Points on a hilly landscape, in no order, each with its height.
From any point a ball takes the steepest step (drop divided by distance) to one of its 2 nearest points. It stops when none of these is lower. Distance is the straight distance between rows; heights are no part of it.
(977) h=62.1: [ 14  10  -6 -24   7   8  -1  -8   3 -17  23  -3  -3 -11   1   6 -20 -11
  15  17 -13   8   9  10   0  -5 -27   2  10   0   2  -5  -3 -12 -28  21
  -4  17  10   6  11   8  16   1 -19  20 -14  -4]
(430) h=68.6: [ -1  -1  -7   9  -5  10   0 -14   2   3   4   7  17  21  -7  10   5  19
  21 -15 -22 -37  26  -5 -18   7 -20 -17   6   4  -2 -15 -20   0 -10  -5
 -27   1 -13  -8  16   1  10  14   4 -13   4  -3]
(1011) h=57.4: [  0  -7   3   4  -2  20  -6 -11   5  -1   8  -2   3  -6 -15   3  -3  28
 -16  10   9   4 -14   5  -4 -26 -29  -1  20  -2 -15  -2  -8 -20  -7  -3
  -1   7  16   2 -18 -16   5   6  -9  22   1   3]
(705) h=46.3: [-28  -1  -6   2  16  31  -3   7   2  -2  -3  25  20  -6  16  14  -3  21
  19  12   9   2 -18   4  -4  -1 -25  -3  23   6  13 -15 -23 -27 -10 -19
   5  32  -7   0   9  -9 -13  16  16  28  -9  20]
(478) h=59.3: [-13  -2  -9  -5  -1   6   6 -17  -3  -2   8  -1  17  11 -19   5  -4   9
  -2  -9   0 -17  -2  15   2 -23 -25 -19  11 -12  -5  -7  -9 -21 -15   6
  -4   9  -2  -5  -2  -6   9   6   0   9   3   9]
(345) h=70.3: [ 20   8  -4   6  -8   7 -10   7   6   7  -3   4 -12 -13  14  28  11   6
 -12   2   1 -18  17  -2  -8   8  -5   7  -4 -10 -11  -1  -9 -12  -2   7
  -2 -10   8 -15   2 -16  -4  16  -5  10   8 -22]
(331) h=49.4: [ -2 -16  -6  -3 -16  15 -11 -21  11 -19  -6  16 -18   9  -5 -24  -1  20
  36 -19 -15  -2  -3  16  -8   1  -7   7  24  14   8   5  -5  -6  -8   2
 -22  -1  22  16   1  -7   5  -7 -19  16  -6  -5]
(1019) h=43.7: [  4  11   5  15 -11  -1   4  15 -12  12   8 -32 -13 -21   1 -10  -3  -1
 -24   1  -7   3 -16  -4   8  17   0  -2 -15   4  -5 -13  10   4  32 -11
  10  -1   6   0 -11   1  -9  -8 -15  -6 -10  -2]
(41) h=66.0: [ -1  -2  15 -12 -14 -15  -3  -3  -9   8  -6   3  27  17  -2   4  -3 -14
  -2 -28 -25 -16   4 -18   1  21  17 -10  -9   1  -3 -20  -9  16  -2  -8
 -15  -8 -25 -14  13   6 -11   4  23 -29   9  -4]
(898) h=27.8: [ 22   6  18  15  17  21 -20  -9  14 -10 -10  14  -9 -14   5   4   5  12
   5   7   1  22 -18 -10  10  20   0  23  15   3  -5  14   7  -3  10  -2
   6  12  23  19 -12   2   8   0  -1  10 -12   2]
(550) h=71.6: [  3   6 -28  15  13   5   4  24  15   4   3  -5 -27 -23  34   3  14 -17
  -6  36  27  10  14   3 -19  -2  19  10 -21  -4  16  27   6   2  22  18
  21 -23  -6  -8  -9   5 -12 -12   0   0   2 -21]
(516) h=26.8: [-18  16 -12  39  15   7  21  10   8  15   7 -19 -14 -19  -7   2  -2   9
  -3  11  18 -32  -2  10   5 -15   0 -17  -2   1  -6  -2  11 -16  12  -2
  19  -8  -4  -9   9   7  11  -2 -29   1   1  -3]
(1071) h=28.5: [ -5   4  18   0  22   0   7  -1  -6  13   3   5  24  -5   2  19  -9   4
  -8  10   8   5 -22 -23   7  -7   0  -8  -4   4 -10 -20  -2   1  -4 -15
  -1  14 -20  -3  -3  17   9   6  16 -17  -7   4]
(206) h=68.0: [-16  -7 -10  -8 -16  24 -14   6  13  -2 -14  -7 -10 -18  13  18  10   9
 -11   6  26  -8  -1  16 -15 -22  -4  -2   9  -6   1   9 -23 -23  -7   9
  -8  -9   6 -20 -15 -31 -13  10   4  21  15 -15]
(230) h=39.0: [-21 -19 -20  -4 -16 -20  -3  -1  -4   0 -12  -1 -15  33 -25 -22   7 -14
  -3 -23  -6 -12  11  18   9 -29  -6  -2   1  -5   5   3  16   1 -19   6
   8 -11   2  14  12 -24  -2  -8  -4  15  26  13]
(1027) h=41.3: [-11 -15  16 -13 -13 -28  -5 -14 -15  -5   9  -7  21  20 -14 -24 -14  -1
  -6  -7 -22   5 -26 -14  18   8   7  -4  15   0   8 -28   4  18   8 -14
   5  -3 -19   4 -12  19  -9 -10  25 -12  13   2]
(855) h=34.7: [  1 -17 -15  15  -2 -18  -5   4   5   1 -37  18 -16   0  -9  13   7 -13
  -7   4   6  -1  -3   8   7  -9  15  31 -11  -7   8   9  24   4  -2   9
  19   3   7  14   8 -13   0  -1   0  10  26  11]
(727) h=74.1: [ 25 -19  -2  37  26  -8  10   2  -4  13  -6  15  -7 -10 -10  16  17  28
  18  -1  24  -7  29 -16 -12 -21   6   9 -19   6 -19  36  13  23  -9  -2
  -4 -18  17  18   2  -2  33  19 -12 -15  12  10]
(1058) h=40.9: [ 47   4  17   0  -5   2   0  12   6  -3  13 -25 -19 -30   5  -5 -12 -13
 -24  43   0  36 -19 -19   7  13   8  13  -8   4 -11  -7  18   6  18  17
   1   5   4  -5 -20  17   7 -18 -31  -8 -20 -11]
(845) h=26.9: [  2  -5  11   2  -2 -17  23   9   0  23 -46  31   1   3  -5  22   9  10
  -5  -9  -1   0  21   1  -9   1  -7  16 -17 -12  -8 -14  23  10 -18 -18
   2  -1   7 -10  21  -3   1  21  15 -17  37  -4]
(636) h=47.3: [ -7  -2  13   1  28  21  -1  -4   0   3  29  -7  14 -17   6   2 -10  20
  -1  25  15  10 -25 -15  -3 -11 -18 -11  10   7   3  -3 -24 -10   7 -14
   6  10  -3   2 -36   8   2   9  17  14 -15  11]
(385) h=67.3: [-11  -1 -10 -14   0 -27   0  -1  -4   0   5 -17  23  22  -2  -2   0 -17
   1 -14 -10  -9  18 -22  -8   3  21 -23 -20   6   3  -1  -8  27 -12   4
 -15 -21 -39  -2  -2   2  -3  -6  23 -21   2  -2]
(682) h=42.3: [-28  -5  -6   6  15  34  -5  -5  -6   1  13   7   8  -6   5   0   1  32
  13   4  20   1 -20   3  -9 -15 -18 -18  11  13   9  -3 -23 -20   6 -19
  -7  15  -5  -2 -17 -11   1   1   9  11 -22  14]
(141) h=42.6: [-11   1 -18  13   1 -14   5  -5   6 -10   0   7 -19  11 -13 -30   9  -5
  20 -11  -5   4  16  18  12   5  11   6   5   2  11  30  19   5   0  10
   7 -17  22  19  12  13   5 -10 -16   8   2   1]
(476) h=41.7: [ 10   9   5  -8   6 -10   6  -8 -20  -2  44 -11   2  18   5 -23   1  14
  23   6 -21   9  17 -15  -6  10 -11 -10  -1   6   7   1  -6  25  13 -11
  -4 -23   4  10 -20  28   8   1  26 -12  -4  -9]
(631) h=55.7: [ 17   7 -12   8  -3  -8 -26  -7   0 -13  29 -31   4  24 -14 -16   0 -20
   0 -25 -11 -18   1 -11  11   4  16 -18  -1   2  -4  14 -15  15   6  21
  -3 -18 -16  17   0  -2  -3  -6  -7  11  -3  -9]
(777) h=71.3: [ -1  13 -13   5  20   1  10   9 -14  11  15  10  10  14 -11   0   6   7
  12   3  -7 -11  24  -2  -5   0 -22   1 -11  -3   6   9  10  15   0 -10
  22  -9   6  11   9   9   8  14  10   2   7  10]
(366) h=32.4: [-29   4  -6  -5   7 -35  12  -6 -12  -3   6  -6   8  25  -2 -31  -1 -24
   0 -16  -2  10  -8   7  11   4  30  -8  -4   1  21  17  14  11   9  -1
   5  -4 -15   8   6  19  -5 -21   9 -20  -6  14]
(1068) h=51.7: [ -4 -17   5 -18 -17  21 -22 -18  16 -20   3  21  -1   6   4 -12 -10  14
  31  -6 -22   7  -2  17  -2  15 -13  14  36  14   9 -14 -19  -7 -19  -4
 -10   8   7   8   2  -1  -7   2  12  18   7  -9]
(735) h=47.2: [ 10  -2  18   7 -25  17  10   8 -12  10  -1 -19 -28 -16   3  -8  -6  12
 -19  10 -11  10 -20 -19  11  28  -5   4   3  12   4 -38  11 -14  23 -21
  -1  10  19  -3  -8   6 -16  -6 -25  -7 -19  -5]
(979) h=65.9: [ 14  17   2 -35  13  -4   7  10   4  -2  13  14  19   3  22  20   0 -15
  18  13 -16  18  37 -13 -19  23   4   1  -4  -5   4   2 -12  16 -15  -2
  -2  -2 -18  -8   6  10   0  14  26  -2  -1  -9]
(207) h=36.8: [  1 -12  -7   1  -6  -8  -4  10   3   3  -7  -2   1 -14 -18  15 -25 -17
  -5  20   9 -18 -24   6  13 -25 -10  -2  -1  -3  -6 -33   8 -13 -16  19
   4  22 -15  -1  17  -6  13  -3 -28   6   0  21]
(758) h=39.9: [  0   7   5   9   2  17  25  -2   1  14 -17  25 -10  -7  -3  30   9  16
  -4   1   4 -16   9   2  -5   4 -22   3  -1 -15 -14 -18   1 -24 -16 -12
  -2  21  19 -19  14  -5   2   7 -21  -4   4   7]
(876) h=36.5: [-35   3  -6  -6  -6 -32   2 -13 -12  -6  -1   0  20  23  -3 -23  -8 -18
   8 -23 -15  -5 -23  -6  13  24  21 -11   3   6  25 -14   0  14  14 -11
  15  -5 -24   2   5  12 -18 -15  22  -9   0  15]
(646) h=40.4: [  3  14   6   6 -18  -1 -13  10 -14  10 -12  -9  -6  -3  -2  -3   4 -17
 -29 -15  -6  -7 -11   9   5  22  12  -7  -3  -6  -1  -2 -10 -15  28  -5
  11   3   6 -10  11 -11 -16  -2  -9   0 -14   2]
(641) h=72.6: [  3   9 -25  -4   0   1   4  28  -8  12   2  -9 -23 -24  31  -3  23 -11
 -20  18  25  21  16   9 -19   3  15   1 -25  -7  11  35   6  -7  27  14
  12 -10  16 -10 -18 -11  -7 -14 -15   1 -16   1]
(423) h=49.0: [ 26  -5   4  -1 -14 -13 -15  -5 -15  -4  -1  -7   4   8  -6 -16  -3  -3
   2 -21 -11  -3   3 -13  -2   6   8   2 -10   6 -10   8  -5  20  -3   2
 -22  -6   7  14  -2   0   3  -1  -5 -17 -15   5]
(484) h=37.3: [  6  -6   0   0  -6   6  23  10  -1  20 -18   9   4  -9   7  37 -11   3
  -3   5   0 -20  14  -9  -7  -7 -11  -8 -13  -5 -13 -28   5  -9 -22  -3
 -19  23 -12 -28  24   1   9   8 -19 -16  -1   5]
(129) h=40.8: [-23 -16 -16  10  -7 -19  -1  -1  -1  -2 -24   8 -23  15 -12 -23  11  -2
   6 -25   5  -3   0  33  -1 -17   8   4  -5   6  10  21  24  -4  -5   9
   1  -5  25  14  15 -12   6 -14 -24   9  10  18]
(275) h=53.8: [ 36   2   5   1   3 -13 -35  -4  -7 -17  29 -27   4  14 -14 -24   2 -24
  -2  -2  -2  15  -4 -17  10   1  16 -13   2  -2 -12  33  -3  25   6  26
  -3 -17  -7  26 -16  -1   3  -8   1  -1 -12   4]
(1025) h=55.0: [ -3   3  14  20   1  23 -13 -15   1   3  -4  -7  10  -3 -10   5   6  23
 -20  -7  13 -14 -24  -2   8  -2 -12  -1  14  -2 -17  -8 -20 -11  13  -8
   7   6  12  -4 -11 -12  -7  10   9  13   0  -8]
(510) h=57.6: [  6  -2 -19  -7 -10   2 -38   5  -1  -9  25 -37  11   8 -10 -10  -6 -20
  -1  -4  -9 -19 -12 -10   3   0   2 -12 -13  14   7  -4 -31   8  12   6
  -5 -13 -27  11 -13 -19 -11  -4   0  19 -18   6]
(678) h=67.4: [ 12  -8  17   9 -13   2  -4 -19  -4  10 -17  11  23  27  -9   0  13   7
  19 -36 -21 -23  15 -16  -4  18  -7 -15  -6   6 -13 -13  -7  17  -6 -12
 -27   4 -10  -9  15   2   6  15   3 -31   1  -8]
(276) h=36.3: [ -1   2  12 -14  15  -8   9 -15  -4  -1  15   7  19  12   4 -18   2  10
  15   4 -17  10   5 -19   0   5  -6   4   8   9   6   1   1  20  -4 -19
  -9   0  -4   5  -6  22   6   2  28 -12   6  -6]
(241) h=51.6: [ -6  15   9   4   9  21  -5  -8 -16   7  31 -16  21   5  -4   1  -1  18
 -11   2   7  -8 -19  -7   8   2 -23 -12   1  -5  -3  -5 -22  -7  24 -16
  16   0   0  -3 -30  -6  -5  15  14  18  -8   9]
(86) h=70.4: [ -1   4 -15  24   0  15 -13  13  20   0  -4 -12 -17 -17  23   5   8  -2
   0  15  28  -8   8   3 -12  -9  27  12   0   1   9  24 -12   2  16  20
  13 -27  -9   0 -10 -12 -10  -2  11  13  13 -21]
(1010) h=43.9: [ 42 -18  23  -7 -24  -5 -15   1   8   2  -4 -13 -15 -21   0   3 -13 -10
 -20  19  -6  21 -16 -12   8  -2  14  11 -11   7 -12  -2  14  19   6   6
 -17   3  -4   0 -13   5   1 -15 -26 -12  -7 -14]
(1020) h=20.8: [-10  12   6  -3  23  -6  12 -13  -8   3  29 -15  29   5  -4   4 -12  -3
   0  12  -3 -11  -6 -12  15  -7 -10 -23   3  -2  -2 -15 -11   3  -7  -7
  12   0 -29  -5  -7  15   3   6  23  -1   1   2]
(450) h=63.2: [  5  13  14 -17   6  -8  -7   4 -10   9  -8 -14  18  -1  11  17  10  -5
 -30   4  15  15   3 -13  -6   3  12   2 -15 -15 -10   6 -10  11  14  -6
  17 -19  -6 -17 -24 -12 -18  14  45  -4  21  -9]
(943) h=63.3: [ 15   9  -2 -32 -12  -5   4   6   5  -2  16   4 -11  -9  11  10  -8 -10
   4  11 -17  10  21   7  -1   4 -14  11   7 -18   9 -15  11  -4 -18   7
   6  -3   2  -5  11   6  -1   5 -11  17   8 -10]
(535) h=32.0: [ -2  -5 -12  13  -2  -2  -4  14   8  -2 -21   8 -28 -22  14   7  11 -10
 -11  15   8   1  -1   9   1   9  24  23 -10  -1   8   6  20  -6  17   1
  26  -6   7   6   5  -1  -9  -6 -10   4  12  -6]
(52) h=44.2: [-19 -17  19  -6  -5 -31  21 -17   7  -2  -5  -6   7  13 -11 -25 -18   0
  -3  13  -7  13 -20  -8  21  -6  10  -1   4   6  -1 -20  23  18  -1 -11
   4  -8 -12  -1  -7  30   6 -12  13 -24  21  -4]
(298) h=33.4: [ 27  -7  21  -7  10   3 -19  -3  -2  -3  -5  21  -1   7   5 -15   6   8
  10   7  -4  33   0 -11  -2   8  -2  25  -2   1   1  24  11  21   5   6
   7   0  20  21 -12   5   6  -2  18  -7  -2  -4]
(683) h=58.1: [  0  13  25  44  26  14   4  -5  -5   8  -1  -9  11  -1  -5   8  15  33
 -15 -10  17  -6 -14 -16  11   4   0 -11   3   7 -24  14  -9   0  20 -17
  11  -3   9  -1 -11   2   3  14   8  -8   1   5]
(263) h=39.5: [  9  -4 -13 -13 -21  -4  19  25 -12  17 -14  -4 -13 -20  12  30  -5  -6
 -15   6   5 -16  30   5 -25  -9  -6 -10 -27  -6   0 -10  -2  -8 -17   0
 -17   3  -8 -24  16 -21   5   1 -29  -5 -10   4]
(1017) h=31.4: [ 20  10  20   7  14  -4  19   1 -17  19 -23  22  20  15 -10  21  17  19
  -1 -20  -1   2  24  -7  -8   9 -12   7 -16 -16 -25   2   2  15  -5 -19
   1  -4  10  -2  21   6   8  25  18 -18  19  10]
(933) h=37.2: [ 23  25   8  13   1   7   4  10   1  -8  15 -21 -29 -28  15 -14 -11 -10
  -3  24  -7  19 -12 -11  12  20  14   2 -11   4   3   7  20   0  26   5
  -2  11   8   7  -4  24  10 -22 -42  -8 -35   3]
(787) h=59.7: [  5 -10  -6 -18 -18  13 -26  -5  10 -13  24 -37   9  -1  -1   5 -14 -17
 -13   6   1 -18 -18  -1   6  -8  -9 -15   6  -6   1 -24 -42  -5   0   8
 -10  -7 -29 -15 -11 -20 -12   2  11  21  -2  -8]
(798) h=66.8: [-10 -14 -12 -13 -21  11  -8  17  -2   6  -9  -7 -11 -15  18  11  18   7
 -19  18  21   8   8  14 -14 -18  -8  20  -3 -16  14   9 -12   0   7  -2
   9 -19  10 -17 -26 -33 -18   9  24  19  20 -20]
(204) h=69.2: [  5   3 -14   7 -11  18  -9  13  16  -3  -1 -17 -16 -14  14  14  12   0
  -4 -12  17 -16  16   7 -16  -1  15  -5   4   0  -8  20 -25 -16   5  14
 -13 -16   3 -12   0 -13 -11   5  -6  12  -4 -21]
(972) h=30.5: [ -6  13 -18  18  -2   1  10  15   1   8   5 -26 -27 -18 -15   2  -3  -9
 -24   8   8 -27  -3  24   7 -19  -5  -2  -6 -16  -8 -10   9 -14   3  11
  26 -10   8  -9  11  -6   9  -1 -41  20  16  -4]
(297) h=65.2: [ 10   3  -1 -25  -5  10 -24  21  -2  -2   2  -8  12  -6  21  11  13 -10
 -15  15  17  24   7  -1 -14   7  -4  26  -5 -13   3  13 -17   8  12   1
  17 -18   1  -9 -30 -29 -23  20  46  23  21 -10]
(841) h=33.1: [ 27  15   9  22  22  16 -17  -3  14 -13   4  -5 -20 -24  13  -3  -5  -7
   1  25   9  19 -20 -13  12   7  15  13   6  10  -4  19  11  -4  23  11
   5  17  15  19 -12  10   7 -12 -27   9 -30   5]
(859) h=64.3: [-15 -17  15  -3  -5  -2 -15 -18  11  -5 -20  22  30  20 -13   1   4  -1
  -2 -22  -8  -9 -12  -1   8   2   6   0  15  -2 -11 -21 -10   4  -6  -3
  -1  12 -23  -3   7 -11 -14   8  28 -13  19  -2]
(441) h=26.2: [ 18   5  12 -17  22  -7  -9 -13  -3 -17  -3  22  20  15  -2   9  -2  -9
   8  -2   3  27   2   4  -1 -16   1   3   4   1 -15  31  -2   9 -21  18
  -8  10   2  12  -3   1  11   8  15   1   0   4]
(892) h=73.4: [ 14  -1  -1  -8 -18  -5  13  23   0  10 -19   9 -39 -19  24   3  23 -12
 -15   7  12  24  24   4 -19  15  27  11 -21  -3   8  32  16  -5  11  13
  -7  -6  23 -14  -6  -3  -5 -15 -13  -9  -8 -12]
(292) h=46.5: [ 24  -6  25  -8 -13 -17 -15 -10   3  -3  -6  -4  -2   7 -10  -5 -14  -9
 -17   2 -19  16 -19 -13  13   6  -1   8   4   0  -9 -11  13  14   0   2
 -11   9   2   1  -5  11   5 -10  -3 -15  -8  -6]
(580) h=61.6: [ -8 -17  -7 -26 -43   6 -32  -8   1 -12   7 -11  10  12 -10  -3 -13 -16
 -15 -16 -11 -18 -17   3   4   9 -11 -13   7  -5   6 -30 -29 -12   2   4
 -21   9 -20 -13  -1 -21 -21  -7   4   4  -8   0]
(966) h=64.6: [  9   0 -11 -32   5  -7  17  17   6  -3  13  26   1  -8  24  20  -4 -11
  20  23 -15  11  36  -3 -15  11 -12  26  -9  -9  18  -8  13   7 -21   1
  16  -1  -5  -5  15   9   3   8  20   2  10 -13]
(255) h=72.3: [-15   8 -19   8  27 -18  22   2  -5   7  -4  19   2   7  -5   0   3   3
  10  -3   9  -6  28  18   0 -17  -2   3 -13 -12   1  12  18   0 -12   0
  26  -4  11   6  17  10  18   7  -1  -2  24   9]
(320) h=17.8: [ -2 -27  -6 -26 -23 -21  25  16 -13  15 -14   8   0  -7   3   6 -11   4
  -7  14 -10   8  13  -2 -16  -2 -21  12 -19   0  17 -18  20   5  -9 -16
  -6   7   1  -4   8  -5   2  -3   4  -9   7   3]
(1075) h=46.8: [ 11   6  17   5  17 -16  15  -7  -8  -2  42 -14   8  18   2 -25  18   6
   2   2   5  23  22 -13  -2   9  12  -8  -5  -7 -10  25   7  32  12   3
   6 -32   0   7 -15  18  15  -2  32 -15   6 -16]
(973) h=40.7: [ -7 -15   4  -3   7 -13  13 -14   8  -4   4   1   2   6 -10 -16 -11  11
  19  14   1   4  -7  -4   3 -13  -6   6   7  14   2 -11  13  18 -13  -3
 -11   6  -9  19  -9  23  25   0   2 -14   2  -1]
(467) h=35.3: [-12  23 -18   0 -10   5  19   6  -3   4  -6  11 -12  -1  -7   8   5 -12
  -1 -21  -9 -21  12  32   5  13 -12  -8   3 -15   5  -5  11 -29  -5  11
  10  13  18  -8  36  -4  -2  -1 -35  15 -13  13]
(1035) h=33.0: [ -6   8 -18  -3  -9 -13   7   5  -1   3  -5  -7 -13   1 -24   2  -7 -15
 -16 -13   2 -13  -4  27  13 -15  -6  -6  -4 -12  -7  -2  15 -14  -8  21
  11   3  10   0  22 -15   7  -4 -32  15  11  11]
(708) h=20.5: [-35  20  -4  38  21  26  14   5  11  11  -9  -3  -8 -19   9   7   4  16
  -4   9  21 -19 -11   7   7   6  18 -10   9   4   1  -3   0 -24  25 -10
  27   3 -10  -7  -1   4 -10   2  -1   3  -7  -6]
(617) h=30.3: [  0  -4  14  -5  14  14 -23  -8   5 -19 -12  18  13  11  -6   0   6   2
   5 -19  14  16 -17  10  -2 -15   4  -5  14  11 -13  31 -21  -7 -17  23
 -18  14   9   8  -4 -15   4   1   7  15 -11   8]
(174) h=49.5: [-27   1  -7 -20   1  24  -2  -3   5 -15  14  18   6   0  16   0  -5   5
  31   0  -4  -2   0  20  -4  -4 -20   1  32  -2  19 -19 -17 -16 -13  -8
   2  12  -6  -6  14  -7  -5  -2  10  22   3   1]
(78) h=45.3: [-17   2  14  19 -11  20  24   4   8   9 -17   4 -23 -15   0  -5  -1  17
   7   4  -1  -2 -17  -7  10  15  -5   4   7  12  -6 -35  19 -21  12 -18
 -11  25  17  -1   5   8  -7 -13 -40  -9  -9   2]
(380) h=42.8: [-20  12   5   9 -11  23  20  -8   0   8  -5   7  -8  -4  -2   2  10  15
  -4  -8   1 -12  -5  11   9   6 -10  -7  17  -4   0 -20  10 -33   4 -11
  -4  12  16 -14  12   4 -15  -7 -21   3  -5  -7]
(353) h=62.9: [-12  -9   5   1 -26   5 -29 -11   3 -14 -14   3  14  17 -15  -6  -3  -8
  -8 -36  -2 -10 -17   7   1   8   9 -10   9   5  -8  -8 -29  -7  -1   7
 -13   1 -13  -5   2 -22 -21  -2  12  -1   0   4]
(1032) h=70.0: [ -7  11 -10   2  18  13  10  -2   6   0   1  12  15   8   5  21   7  14
  24  -6 -10 -21  31   5 -17  -4 -15   1   1  -3   4   3 -13  -1 -15  -8
   4  -2  -3  -6  22  -2   7  24  15   8  14  -2]
(79) h=22.9: [-13  -6  -2 -32 -18 -16  35  17 -18   6   3   3 -14   0   6 -22  -9  -3
   2  16 -10  26  14  13  -5   4  -8   9  -9  -7  22  -8  26   3  -4 -17
  -5  -2   5  -6   7  20   1 -18 -12 -16  -7   6]
(677) h=34.0: [ -8  -9  22   8   7  17  -8 -14   7 -12 -34  24  -9   1  -8  -2   8  16
 -10 -12  20  10 -28   2   3 -15  13  -8  11  11 -19  22  -7 -25  -8   4
 -26  23  19   1 -15 -18   1  -3 -11  -4 -15   9]
(363) h=60.7: [-11  -4 -18 -14   6   1  -4 -12   2 -21  20  -1   0  15 -19 -11 -12  -3
  18  -3  -8   2  -2  23   2 -28 -31  -3  22   1   3  -7  -9  -9 -23   5
   3  12   7  13   6  -4  12  -3 -10  27   0   9]
(137) h=33.6: [ -6  -7   6  -2   6  -1   6   5  12   0  -7 -10  12 -20   2  20 -18  -6
  -8  23  10 -11 -16  -9   2 -20   2  -9   4   6   0 -22   2 -11 -15   5
  -7   9 -22 -12   2   6   7  -3  -4  -9  -5  -2]
(694) h=68.3: [ -6   3  -7 -18  -8 -12   7   3  11   1   2 -15  12  -2  15  14  -4 -24
  11  -4  -9 -16  25 -18 -14   9  26 -17  -5  11   4  -8 -19   8 -16   5
 -28  -7 -41 -16   4  10   0  -4   5 -21 -10 -14]
(189) h=60.9: [  8   6  14  12  10  -4  -3   2  -9   7   3 -11  10   3   2   2   8   8
 -21 -12  10   8  -9  -7   7   7  11  -4  -3   0 -11  15  -5   5  23  -6
  10 -21   5  -5 -15  -3 -14   0  22 -13   1  -2]
(832) h=37.7: [ -5  17 -18  12 -23   0  -1  14  -4   7  -9   0 -18  -4  -2   0  -3 -16
  -6 -15 -20 -20   0  12   5  28   7   1 -10  -7   9 -23  13 -10  24  -3
  15   5   5  -6  30  -4 -15  -5 -34   6 -10   5]
(821) h=51.5: [ 39 -12   8   0  -5 -21 -22 -10  -8 -15  26 -19  10   9  -7 -22 -11 -12
   3  -5 -22   7 -11 -28   1   9  17 -11  -4  16  -5   8  -6  37   2  12
 -32 -12 -15  16 -24  16  10 -15   3 -18 -13  -7]
(938) h=47.1: [ 16  -6  -6   7  -2  16 -23 -14  18 -24  10   2 -28   3  -3 -25  -3   4
  32  -3  -1  10  -9  10   7  -1   8   8  25  13   3  33   3   0  -2  20
 -11   1  18  29   2   6   8 -12 -24  24 -16  -8]
(922) h=37.8: [-23  -9   7   2   4  30  -2  -2   2  -2 -27  20  -5  -8   8  -3  12  32
   1  -1  21  15 -25  10  -3  -8  -7   6  10  10   4   5 -12 -31  -3 -10
  -9  24  16  -6 -21 -18 -14  -2   2   3 -16  15]
(914) h=27.9: [-31   7  -3 -19  10 -31  38   2 -11   7  10   4   0  12   6 -24  -1  -6
  10   0   1  24   5  16   3   4   9 -11  -3  -3  20  10  27   5   0 -17
   1  -7   8  -2   5  37   0 -19   8 -26  -9   4]
(921) h=22.7: [  8 -23  14  -9 -20 -15  11   3  -8  17 -32  23   8   7 -14   7  -5   2
  -5  -9 -18   0   6  -8  -6   7 -13  17  -9  -1   0 -25  22  10 -19 -19
 -16  13   6  -6  16  -1  -1   7   3 -25  17   2]
(116) h=37.0: [ -1 -22 -10  11 -13 -25  -6  -5   7  -1 -29  12  -2  20 -30  -3  -3 -15
  -7 -18 -11  -9   0  13  13  -9  -3  18   2 -10  -4 -12  23  14 -15   8
  16  -1   4  15  23 -16   2   2   2   3  40   5]
(71) h=30.9: [ -2  13   1 -14  35 -10   2 -15  -4 -14  14  11  29  21  -5  -7  -5  -8
  24  -5  -7  14   0   1   4 -10  -3   0   8   7   2  13  -3  17 -11   0
   4   4  -9  21  -3  19  17   8  23   0   2  19]
(409) h=67.2: [ 10  11   1 -29   3   3  -3   3  -4  -6  16  -2  21  -7  20  25 -11 -16
  20   2 -13  -9  16 -19 -16  11   2 -14   3   4   4  -2 -24  -3 -18   7
 -18   9 -29 -17  11   0  -3   7   8  -2 -23  -2]
(477) h=44.7: [ -7   3 -18  12  22   3 -16 -12  15 -22   8  -3 -19   7   7 -27   0 -17
  22   7   8  18   3  17  11  -1  21  13   7   6  12  33  12   8  12  25
  11  -8   8  31  -2  10   0 -13  -8  17 -10   4]
(389) h=73.2: [  0  -1   0  19  24  -8  23   0  -4  12 -10  19  -1   5  -3  11  10  19
  12 -12  13  -4  23   6 -10 -31  -7   2 -23  -2 -11  29  12   3 -18  -5
  -2  -1  16   3   0  -2  28  14  -6 -12  14  14]
(1073) h=27.4: [-13  10  -7  39  16  -5  10  11   9   7 -11  -6  -8 -24  11   7  -3   3
 -13  12  23  -8 -14  -6  10   3  33   7 -12   0   4   7  17  -1  29  -3
  26  -7  -2   1   2   9  -8  -6   1  -7   5  -3]

Call two points neighbours if one is among the 2 nearest of the other. Go from one point of each pair to the other, from neighbour to neighbour, staying as low as possible. Name the highest point that can't be avoided.
(320) and (682) -> (52)
(441) and (898) -> (298)
(708) and (1020) -> (207)

Where does a ball stop that starts at each point below?
(353) -> (898)
(389) -> (41)
(1019) -> (708)
(331) -> (708)
(727) -> (41)
